Each scene shows the same named points in several views. A view is turned or mirrored, shifted and resized as a whole, has a little noise and may leave points out.

Scene 1
View 1
k_983: [ -6  -3   1   5   1   5 -16   0  13   2 -16   8 -13   3  16   5 -13 -10
   6  -8   2  19  -3 -11  13   5  -6]
k_622: [  3   6  -7   3  11 -13   7  -9  12  -4 -10  -9   4 -11  -1   2 -27 -15
  -5  11  -1   8   4   6  18   0  -6]
k_419: [  2   8  -5   6   9  -6  -3  -6  15  -7 -12  -3  -3 -10   7   2 -26 -19
  -3   6   1  13   6   3  21   2  -8]
k_599: [ -1  -9 -19   2   4   4   1 -11  -9   6 -15  -5   4   7   2   7 -13 -10
   8  -2   4   5  -3  -4  -2  -3  -6]
k_877: [  4 -10 -14  -1   7   8   4 -13 -19  12 -18  -6   8   9   1   5 -15  -6
  18  -8   7   6  -6 -11  -3  -1  -5]
k_111: [-13  -1 -21  10 -10  -4 -13  -3  16  -4  -3   2 -11   9   9  16  -1 -18
 -12   3  -2  13   3   7   5  -5  -9]
k_68: [  2 -12  -8  -3  14 -12  12 -10  -9  11 -17 -10  10   2  -7   3 -23  -3
   6   2   2   3  -3  -5   4   4   2]
k_175: [  2  -1 -11   4   5  14  -7 -10  -6   3 -17  -1   0   3  10   3 -16 -16
  15  -7   6  12   1  -7   6  -1 -13]
k_940: [ 15  17 -26   7   8  11   2 -19  -2 -13 -12  -8   7  -9   1   2 -26 -32
   6   7   7   4  14  13   9 -12 -21]
k_497: [-16  -6 -10   5  -3 -19  -4   1  22  -5  -3  -2  -8   3   3  13 -10  -9
 -17   7  -5  10   1   6  10   1   1]
k_354: [  3   6 -22   4   9 -10   8 -10   9 -10  -6 -10   4  -8  -4   5 -25 -21
  -9  13   2   3   9  13  14  -5  -6]
k_688: [-12 -16  10  -2   8 -21  -1   3  13  12 -14   0  -6   4   5   7 -15   4
  -2  -4  -2  14  -9 -15  14  14   9]
k_332: [ -6 -10   1   0   8  -9  -5  -2   5  10 -17  -1  -4   3   7   6 -15  -2
   4  -4   0  13  -6 -11  11   8   3]
k_374: [  0  -3 -21   7  -5  22 -12 -14  -8   2 -15   3  -2  13  13   9  -5 -17
  17 -11   8  14   0  -5  -2  -6 -16]
k_149: [ -1   9  11   5  14 -21  -3   1  31  -9  -9  -3  -8 -20   7   0 -32 -13
 -13  13  -4  17   3   4  36   9  -1]
View 2
k_940: [ 11   4   0 -28 -43   7   7  28  -5  -7  -2 -19  -9  10   6   8  -5  -1
  21 -41 -11  10   8  22   8   3 -31]
k_983: [ 16  24 -11  -6  -9  10  15   1  11  -8  -2   6   7 -10   4  15 -11 -10
  -5 -11   2   0  25   7  23  -1  -1]
k_354: [ -7  -3  17  -4 -28  -1  -2  40  -4  15  -2  -8 -13   2   2   7   5  10
  19 -26  -5   0  18  16  14  -2  -9]
k_374: [ 24  28 -28 -23 -18   4  18   6   0 -20  -7 -12  -9   9   6  11 -18 -15
  14 -29  -5   0  12   9   8  -5 -20]
k_149: [-10  -9  32   8 -20  10   0  29  14  22   9  17  10 -25   4  14  14  11
  -8  -9  -1   4  27  16  31   8  15]
k_419: [ -1   2  13  -6 -26   9   8  26   6  11   4   5   0 -12   5  14   4   3
   6 -22  -3   6  19  17  20   6  -1]
k_497: [  3  15  14   9  -2  -5  -8  30   2   5   0  -5  -1  -1  -5  12  -9  14
   3  -5   3 -13  34   5  21 -10   7]
k_622: [ -8  -2  16   0 -26   4   5  32   3  20   3   5  -8  -7   4  11   9   4
  10 -21  -1   0  20  11  16   2   0]
k_68: [ -8  14  -8   5 -14  -8  24  30   1  25  -6  11 -28   4   9  11   5 -16
  24 -23   5 -14  10  -5   2  -2  -3]
k_111: [ 13  21   3  -2 -10  -2  -8  18   1 -15  -4 -17   3   5  -6  10 -21  15
   4 -12  -2  -6  32   9  16 -12  -9]
k_599: [  6  22 -18  -7 -15  -3  17  21  -2   1  -8   0 -19   7   5  12  -8 -13
  20 -23   1 -11  11   1   2  -5 -11]
k_688: [ -1  22  -5  16   8  -6  16  12  14  16  -1  22  -5 -15   6  17  -1  -8
  -2   4   9 -15  26  -7  18  -3  18]
k_332: [ 10  19 -11  -3  -9   2  19   8  11   2  -3  12  -4 -11   8  15  -4 -12
   1 -14   1  -2  17   4  17   0   2]
View 3
k_497: [ 14  12  29   9  -5  -7  -4   8 -17  17   8   9  19 -10   4   6   3  -3
  21   7 -14 -16  -6   0  -8   7  11]
k_111: [  5  14  26   3   5  -6 -14  24 -16  14   7  15  42  -7   8  11   6  12
  26   3 -25   3   6 -11  -6   5   1]
k_149: [  8   3  20  -9  -2  -9 -24  -8 -23   8   8  -2 -13 -13  -5  10  24 -19
   2  15  -4 -38 -14   3 -12  11  10]
k_622: [  1  -6  13  -1  -7 -14 -12   5  -1  20   9  10  -5   1  -5   4  15 -15
   3   1  -3 -30  -6  -2 -19  11   2]
k_175: [ -7  -8  -3  -5  -8  -1  -4  19  15  23  19   2  -8   7   7  11   5  11
   4   3  -4   1   8 -16  -6  -4  -8]
k_332: [ 11   6   9   5 -15   2   5   4   1  21  16  -7 -12  -2  13   9  -3   4
  12  12  -2  -7  -3  -7  -4  -7   5]
k_688: [ 23  13  14  11 -18   4  10  -6 -12  20  18 -15 -14 -12  11   8  -5  -2
  17  20  -2 -13 -11   2   0  -5  13]
k_940: [-21 -21   0 -12   1 -19 -24  28  20  21  12  26   3  13  -9   6  25  -2
  -5 -13  -3 -15  12 -15 -22  10 -13]
k_877: [  1 -11  -4   7 -22  -3  16  20  25  34  18   3 -13  13   9   5  -8  11
   8  -2   3   1   9 -11  -7  -6  -5]
k_374: [ -9  -5  -4  -3  -8   1  -4  31  17  22  18   5   9  10  14  15   1  25
   9   0  -9  15  16 -23  -3  -6 -11]
k_354: [  1  -7  15   1  -6 -18 -13  14   0  22   7  22   8   2  -7   3  14 -13
   5  -8  -7 -28   1  -1 -21  15   1]
k_599: [  2  -7   3   7 -16  -6   8  20  15  29  16   9  -2   9   7   7  -3  10
  11  -2  -1  -3   7 -10  -9  -2  -3]
k_983: [  0   3   6  -7  -4   3 -11  16   1  15  18  -5   3  -3  13  16   6  21
  11  12 -11  11   9 -17   1  -6  -4]
k_68: [  8  -8   4  14 -25  -9  16   9  17  32  13  10 -15   8   4   1  -7  -8
   9  -1   4 -21  -2   1 -12   1   2]
View 4
k_175: [-15  -3  -3  -1   4  12  -1 -18 -14  -5 -15 -11   0  10  17 -18  14 -13
  -2  -9 -13   6  -6   8  -2  -7   3]
k_419: [ -2 -14  -7   4   7   7 -11   1   1 -13   8   1 -10  14  13 -13  17  -6
  14  -2 -22 -11 -13   5 -19   8  12]
k_149: [  3 -20 -10   6   4   7 -12  21  15 -18  17  16 -28  13   3  -9  12   3
  27   0 -24 -23 -10   0 -29  25  20]
k_688: [ -4  -6   0  -2  -9  13  10   9   8 -10 -15  21 -17  -4 -20 -17   2  -6
   9  -3   1  -6  26  -3  -8  15  12]
k_877: [-19   0   6  -3   2  13   0 -19 -13   1 -32   6   9   2  14 -21  16 -15
  -3   4  -8  10   9   4  13 -16 -11]
k_599: [-13  -4   8   0   2  11  -7 -19  -9  -2 -22   2  12   4  12 -16  15 -16
   3   7 -11   8   8   7  -1 -10  -4]
k_983: [-10  -2  -6   6  -5  14   8  -9  -3 -11  -5 -12 -10   8  -4 -18   3 -14
   1 -16  -5   4   6   7 -14   6  22]
k_332: [ -7  -4   1   0  -6  12   7  -2   0  -8 -16  10  -8   2  -6 -18   7 -10
   6  -3  -5  -1  16   2  -5   7   8]
k_622: [  2 -19  -1   2   8   6 -20   5   3 -11   1  13  -6  11  15 -12  19  -6
  21  13 -24 -14 -11   3 -14   6   4]
k_497: [ 14 -21  13  10  -4   7 -15   3  13 -16   9  11   7   9 -21  -9   3 -21
  25  17  -7 -10  21   4 -37  22  25]
k_68: [ -9  -9   7  -6   2   8  -8  -4  -3  -3 -24  24   4   1  10 -16  17  -6
  12  19 -13  -4  11  -1   6  -6 -16]
k_374: [-15   1   1   4   5  15   0 -31 -20  -3 -14 -25  16  10  16 -20  12 -26
  -8 -10  -6  19  -2  14  -6 -14   6]
k_354: [  1 -20   8   5   9   4 -30  -5   0 -12   5  10   8  17  19 -10  22 -12
  22  19 -25  -8 -12   5 -21   1   4]
k_111: [  4 -11  10  13   2  11 -11 -20  -1 -14   5 -14  17  17  -7 -12   6 -31
  12   3  -7   9  11  15 -33   5  23]
View 5
k_497: [ -1   6   8 -12  23  -4  -5 -13  -1 -13   2   9 -19  -6   8  22   1  13
   7  12   6 -11   2   3  -3   8   6]
k_419: [  9  12  -2  -6   4   6   9 -13  11 -13   2  29 -13  -8   3   7  11  14
   7   8   3  -5   0  -4   3   1  -9]
k_175: [  6  -2   6   2  -4   4  21   0  -6   6   8  21 -13  -1  -6   0  23  11
   6   7 -12   1  -3  -4  -1 -15  -7]
k_940: [ 14  24   9 -15 -17  14   5  -4  11 -19  -4  20   1  -2 -14 -12  18  25
 -11  14   3  -3   1 -10   2  -1 -29]
k_374: [  5  -3  23 -11  -5   6  15  -3 -12   8  10   4  -2   4 -16  -4  12  23
  -3   8 -14   1  -4  -8  -7 -16 -12]
k_332: [  3  -4   5   2  12  -2  14  -2  -9   3   8  18 -18  -5   4  11  20   5
  10  12  -6  -5   0   2   0 -10   7]
k_599: [  7   1  16  -5   3   2   6   6 -11  -3   3   8 -11   2  -8  -1  28  13
  -4  15  -8  -4   2   1  -3 -12  -7]
k_149: [  7  13 -16  -1  13   0  10 -18  19 -18   0  42 -23 -14  16  19   6   7
  18   9   8 -10   0  -1   6  10   0]
k_354: [ 10  22   4 -12   4   5  -4  -6  11 -23  -7  20 -11  -6  -1   5  17  14
  -3  16   9 -10   4   0   2   9 -11]
k_877: [  8  -2  17   2  -3   2  12  12 -14   3   4   7  -9   4 -10  -4  38   9
  -5  14 -14  -2   1   2  -2 -18  -5]
k_68: [  9   5   7   4   7   1   3  11  -6 -11  -3  16 -17  -1  -1   4  42   1
  -2  19  -3  -8   7   8   2  -9   0]
View 6
k_111: [  4   4  12   2 -11   8   6  15  -9 -20  -7   3  14 -23   0   9  -7  -7
   4   0  -5  -6  -6  -1  22  11  -7]
k_622: [ -6  -7   2 -14 -13   6  20   8   4   2  -9   4   5  -7  -2  -2  -5 -13
  -9  10   7  -6  13 -11  -5   4  -4]
k_940: [-16 -11   8 -40  -9  14  18   7   3 -18  -8  10   7   9  -2 -12 -20   1
 -12   4  -9   0   7  -7  14   5  -5]
k_497: [  6   2   9   9 -17   7  17  12  -5  -3  -8   2  13 -28  -2  12   2 -16
   0   8   4  -8   2  -3   7   9  -6]
k_149: [  7   7  -6  -7 -18   1  20  10  -2   6 -13  -7   1 -12  -6   0   8 -20
  -9   6  18 -10  32  -5 -10   2  -5]
k_68: [-10 -22   9  -1  -6   2  15   4   8   6   3   8   1  -6   6  -3 -12  -8
   3  24   3   0 -11 -25 -13   0  -2]
k_332: [  4  -7   4  10  -2  -3   2   2   3  -5   0   1   0 -14   5   4  -4  -8
  13  16   8  -5  -4 -18  -9   4  -5]
k_688: [  8  -5   4  17 -10  -4   9   7  -2   2   0  -1   2 -22   2   8   5 -15
  10  14  13  -6   0 -16  -9   6  -5]
k_599: [ -8 -16  11  -4  -2   6   6   4   4 -10   2   8   5  -6   6  -1 -13   0
   7  14  -4  -2 -17 -19   4   4  -6]
k_983: [  8   4   1   3   0  -4  -7   5  -2 -19  -1  -1  -1 -11   2   2  -3  -4
  17   3   7  -7   4 -11   2   7  -7]
k_877: [-12 -22  11  -4   4   0  -1   1   7 -11   7  10   0   0   9  -5 -18   2
  14  19  -2   1 -22 -27  -4   3  -5]
k_354: [ -8  -9   9 -18 -16  13  26  10   2   1 -11   5  11 -10  -3  -1  -9 -10
 -15  10  -3  -5   7  -6   5   4  -4]
k_175: [ -5  -8   8 -11   2   0  -3   2   3 -19   2   6   1   2   3  -6 -14   2
   9   9  -2  -3  -5 -16   5   4  -6]
k_419: [  1  -2   1 -16 -11   3  13   6   1  -6  -9   1   3  -6  -3  -4  -3  -9
  -3   5   6  -6  16  -7   0   4  -7]

Which points are out of place in each view (at most two, in the order of its rows)? Write none if all are in place.
view 1 | none
view 2 | k_940, k_332
view 3 | k_111, k_983
view 4 | k_497
view 5 | k_175
view 6 | k_688
